Each row is a point on a landscape with many valleys, with its height.
From any point a ball rolls to the lowest of the 2 points nearest to it. It stops when none of these is lower. Distance is the straight distance between rows; heights are no part of it.
K491 height 1.78: [134 148 186 140 164 130 135 124 167 118 107 195  93  91 149  94  93 114
 155 157]
K604 height 6.09: [166 141 101 100 104  79 102 155 135 105 147 138 116 140  83 130  78  78
 136 116]
K624 height 5.02: [ 98 134 148 194 178 163 125 150 147 153 109 169 138 137 109  69 121 131
 119 193]
K867 height 6.06: [ 91  98 165 111 131 174 133 130  96 154 107 135 130 123 132 115 151 172
 118 161]
K813 height 3.24: [184 140 127  89  82 112 130 114 112  75 114 116 104 118 119 177 163 114
 109  54]
K521 height 6.07: [155 108 160 154 133 163 105  67 180 106  99 113 122 140 164 166  86 149
  99 121]
K639 height 5.54: [ 98 110 126 168 134 115 138 133 159 129 136 109 122 120 131 134 104 150
 131 152]
K100 height 3.84: [ 93  89 125 152  76 116 152 143 152  79 111  79 121 113 105 175 150 154
 120 118]
K636 height 2.29: [133 105 108 100  62 126 147 142 100  73 102  91 125 114  93 178 205 135
 117  64]
K797 height 3.02: [117  90  91  95  75 135 102 149 102 127 130  95 155 169  78 145 132 126
 108 127]
K349 height 4.76: [112 151  64 157 146  74 153 118 148 143 182  74 149 118 171 156 118 111
 161  83]
K483 height 4.12: [ 76 101 117 171 106 123 138 131 131 126 139  54 134 120 114 176 143 168
  99 121]
K759 height 3.11: [133 140 179  95 142 121 149 125 142 109 109 196 100  86 159  86 115 112
 182 158]
K839 height 6.33: [ 84  94 155 115 108 150 128 163 114 135 106 143 128 117  96 110 140 154
 128 172]
K765 height 4.25: [ 77 124 141 105 127 119 185 131 102 152 125 119 120  89 153 131 183 158
 157 126]
K991 height 3.59: [112 110  76  83  82  84 171 155 124 104 133 105 152 121 138 149 156 103
 184 102]
K312 height 3.10: [151 119  62  91  87 115 145 116 127  98 132  85 172 155 152 174 153  96
 155  52]
K504 height 2.84: [126 121 116 106 151 143 139 126 127 145 131 163 148 156 162  89 112 118
 173 160]
K126 height 7.18: [112 161 135 147 176 114 175 152 117 147 135 169 122 127 138  64 152 118
 164 169]
K8 height 7.04: [166 129 177  29 120 166  95 106  65 129 116 173 139 110 168  98 157 126
 135 130]
K335 height 5.42: [ 92 149 160 177 186 156 155 149 108 168 120 154 125 129 120  70 167 159
 114 186]
K113 height 4.85: [135 151  85 168 173 116 120 147 134 158 160 147 150 170 117  76 101 104
 141 163]
K195 height 6.37: [167 186 116 128 147  69 111 140 113 146 181 124  95 115 107 135 101 102
 107  91]
K890 height 3.47: [ 99  72 137 135  88 147 161 111 158  82  90 100 133 121 151 165 152 162
 142 135]
K218 height 5.93: [118 130 114 142 141 136 112 106 105 169 157  78 138 145 134 162 131 156
  85 103]
K995 height 2.88: [160 147 158 116 106 126 139  87 131  99 112 102  95 105 149 189 157 141
  96  65]
K189 height 2.96: [128 163 171 188 193 133 137 129 168 134 115 190 104 103 141  74 102 115
 140 170]
K265 height 3.56: [147 142 132  87  93  86 143 142 109 101 128 117 100 100 113 163 154 115
 127  83]
K528 height 4.00: [130 141  59 114 141 113 118 131  97 176 178  95 165 178 137 132 117 108
 128 100]
K89 height 3.13: [130  68 153 120  73 169 141 107 144  58  63 121 124 120 136 159 165 165
 126 128]
K31 height 4.47: [154 129 134 168 153 136  75 108 191 125 121 154 125 135 127 121  41 100
 118 144]
K583 height 2.50: [169  98 128 112  69 167  97 112 110  70  90 108 118 155  81 169 156 137
  78  83]
K422 height 2.19: [154 101 140 117  99 178  94  90 112 112 101  90 133 162 116 177 142 157
  63  94]
K146 height 6.29: [ 77  80 147 121 108 174 139 122 105 145 101  93 143 132 131 151 163 187
 106 144]
K540 height 7.49: [138 119 149 103 124 153  89 137 117 135 115 153 127 138  99 113 105 121
 111 144]
K939 height 3.92: [148  96  80 105 104 128 115 109 156 109 129 117 167 183 147 137  81 101
 156 128]
K651 height 3.45: [130 110  81  82 104 132 116 135  93 149 145 109 166 173 118 134 125 115
 132 119]
K207 height 3.98: [134 167 155 100 117  70 159 139 113 121 145 129  74  69 124 149 148 121
 132  92]
K221 height 4.03: [136 193 178 172 193 122 142 158 129 138 122 197 108 110 110  54 141  99
 132 170]
K51 height 4.86: [141 186 179 130 175 127 128 145 104 152 141 183  90 108 118  82 132 119
 117 140]
K176 height 3.60: [131 127 139 143 164 159 110 113 153 148 119 162 137 151 148  99  86 124
 134 159]
K893 height 3.29: [168 138 164 120 111 126 157  70 166  76  99 121  91  96 176 179 146 135
 129  75]
K337 height 5.45: [149 154 146 124 149 112 104 155 148 119 128 194 111 119 107  84  75  77
 151 147]
K790 height 6.61: [119 117 149  64 116 172 143  86  73 160 110 110 148 118 179 155 193 165
 118  98]
K49 height 6.60: [126 147 111 185 148  92 104 168 144 140 158 131 110 117  71 103  92 120
 116 155]
K420 height 5.04: [ 82 128 127 189 172 118 180 116 157 149 143 118 123 112 174 111 134 163
 156 163]
K360 height 4.31: [110 106  74 124 113 105 151 134 161 120 145 114 157 156 155 130  99 111
 176 144]
K57 height 7.30: [141 127 177  71 126 166  95 128  88 138 114 171 126 121 125 102 131 130
 120 143]
K586 height 5.39: [168 194 170  92 159 128  99 133  82 157 158 174  99 124 117 100 121 110
 101 113]
K513 height 5.29: [ 78 106 119 165 133 110 178 130 173 122 131 116 126 110 165 127 119 153
 172 162]
K725 height 6.42: [159 177 114 159 159  81  88 159 120 151 175 135 100 122  77 108  91 104
  99 125]
K894 height 5.56: [128 122 105 194 172 154  93  98 156 162 153 112 152 162 143 116  77 142
 108 154]
K404 height 6.59: [ 69 102 124 149 125 132 149 174 133 141 125 142 132 127 104  94 133 150
 147 188]
K326 height 4.70: [ 72 128 137 141 160 137 193 112 122 163 130 127 126 110 180 112 167 168
 161 148]
K681 height 6.81: [ 91 123  98 177 135 109 130 184 150 138 144 146 131 133  80  81 108 120
 141 183]
K734 height 6.45: [111  88 133  89 104 179 130 103  87 146 107  96 158 146 156 160 173 168
 109 114]
K519 height 2.66: [136 111  74  79  65 117 147 144 100  91 119  86 159 129 116 171 195 110
 144  53]
K544 height 3.99: [100 101  81 124  82  80 166 159 159  92 138 104 137 122 129 150 123 114
 175 131]
K514 height 2.72: [144  93 112 102  57 137 101 144 112  84 105 106 128 153  60 156 147 125
  96 107]
K44 height 3.75: [151 132 164 126 127 114 137  95 165 100 111 130  94 102 159 158 106 133
 130 110]
K191 height 4.11: [142 129 187  79 109 115 147 121 133  90  97 168  88  68 148 122 141 127
 157 136]
K37 height 7.47: [138 191 123 174 193 107 167 164 110 153 143 160 142 149 117  50 163  98
 141 175]
K16 height 5.01: [142 170 146 174 173 122  89 158 151 135 132 191 110 118  87  77  80  81
 120 156]
K834 height 4.10: [127 126 135 173 166 164  84 128 173 144 110 183 143 145 121  86  63  96
 127 171]
K622 height 7.71: [151 100 159 129  93 160  80 119 152  88  86 130 118 138  84 151  99 129
  89 129]
K660 height 3.12: [ 98 105  91  80 100 122 162 137 100 138 130 104 160 127 151 141 169 130
 163 108]
K697 height 4.48: [128 148 183  85 116 103 146 143 104 119 123 149  81  72 118 131 153 137
 130 120]
K625 height 5.73: [146 161 157 106 157 148 106 114  88 171 145 143 111 136 133 124 126 139
  91 112]
K877 height 5.84: [139 140 108 112 121  84 118 175 143 112 143 166 120 132  89  93  81  78
 167 150]
K351 height 4.99: [121 176  89 145 175  84 176  98 139 165 176 109 131 114 194 131 135 115
 167  87]
K792 height 6.25: [161 151 115 131 133  95  73 153 141 128 152 144 110 138  69 114  64  83
 108 127]
K442 height 3.78: [ 95 110 142  82  89 109 175 141 101 117 110 118 119  77 139 145 192 148
 160 117]
K222 height 5.78: [ 91 118 154 137 167 184 140 124  99 176 114 150 139 146 147  90 155 170
 123 172]
K379 height 4.32: [ 96 105  74 180  99 115 113 129 137 126 167  37 163 148 107 178 122 146
  97 106]
K783 height 5.17: [143 163  85 228 188 119 108 144 149 158 159 136 157 156 105  71 105 110
 122 180]
K905 height 4.62: [124 157 146 215 183 143  89 153 153 151 122 176 124 118  86  76  95 104
  99 176]
K287 height 3.48: [170  99  73  84  81 133 121 104 132  84 117 104 166 179 148 161 127  97
 152  87]
K313 height 2.69: [120  87 142 117  69 150 154 121 118  69  82  99 115 105 119 176 199 163
 114  95]
K469 height 7.62: [116 104 164 135 113 162  78 141 143 126  96 142 120 126  76 128  96 135
  90 154]
K899 height 6.04: [113 141 156 129 153 133 142 113 116 157 134 123 105 111 148 134 140 157
 115 127]
K913 height 4.21: [128  92 144  73  73 120 154 137 111  79  88 135 122  85 134 140 179 138
 156 125]
K342 height 5.74: [128 113 107 156 149 161  94  92 132 163 147  92 154 174 141 143  93 147
  93 133]
K885 height 6.08: [143 169 127 130 149 123 122  84 108 168 161  80 119 120 162 179 138 146
  81  63]
K722 height 6.89: [ 85 135 118 156 155 124 173 180 120 145 130 165 141 141 115  59 158 127
 164 196]
K550 height 4.44: [125 138  58 138 142 101 122 150 123 154 175 118 155 171 120 107  99 104
 147 139]
K485 height 4.13: [162 138 154 151 145 109 113  99 193 102 120 142  98 109 148 143  63 115
 131 127]
K534 height 5.92: [158 110 129 139 130 158  89  80 154 125 124 103 141 166 146 160  82 134
  96 116]
K572 height 1.91: [138 122 110  77 128 123 148 109 119 131 131 139 146 139 179 127 125 115
 173 121]
K590 height 7.81: [156  98 185  93  84 161  81 135 136  79  70 170 111 106  89 129 119 117
 109 137]
K630 height 5.37: [145 155  96 221 193 122 105 117 139 168 173 116 144 147 130 101 103 135
 110 152]
K147 height 2.53: [144 108 124 132 104 155  71 113 117 137 127  88 138 169  83 158 104 139
  61 114]
K752 height 6.20: [164 177 112 126 136  85 111 115 109 152 176  85 111 118 127 173 124 114
  88  57]
K503 height 2.64: [131 116 102  66 106 131 156 100 107 130 119 107 163 128 181 155 172 125
 161  82]
K807 height 4.54: [110 126  76 155 125  93 133 130 139 136 168  71 145 135 135 159 114 127
 129 104]
K707 height 6.82: [142 118 156  45 114 154 133  98  77 134 112 146 137 104 178 123 175 140
 144 120]

Two balls start at each pair of points below. Name the first point that both come to, or write none.
K126 / K113: none
K752 / K483: none
K734 / K625: none
K783 / K792: none
K349 / K360: K636
K899 / K790: none

For each start below, name the point where the ball stops.
K195: K422
K534: K422
K681: K905
K351: K636

Call two points neighbours if one is among the 2 nearest of the other. Go from one point of each pair to the other, from neighbour to neighbour, staying as low as possible. Name the highest point that can't be avoided.
K636 / K422: K521
K905 / K995: K867
K572 / K995: K31
K572 / K636: K360
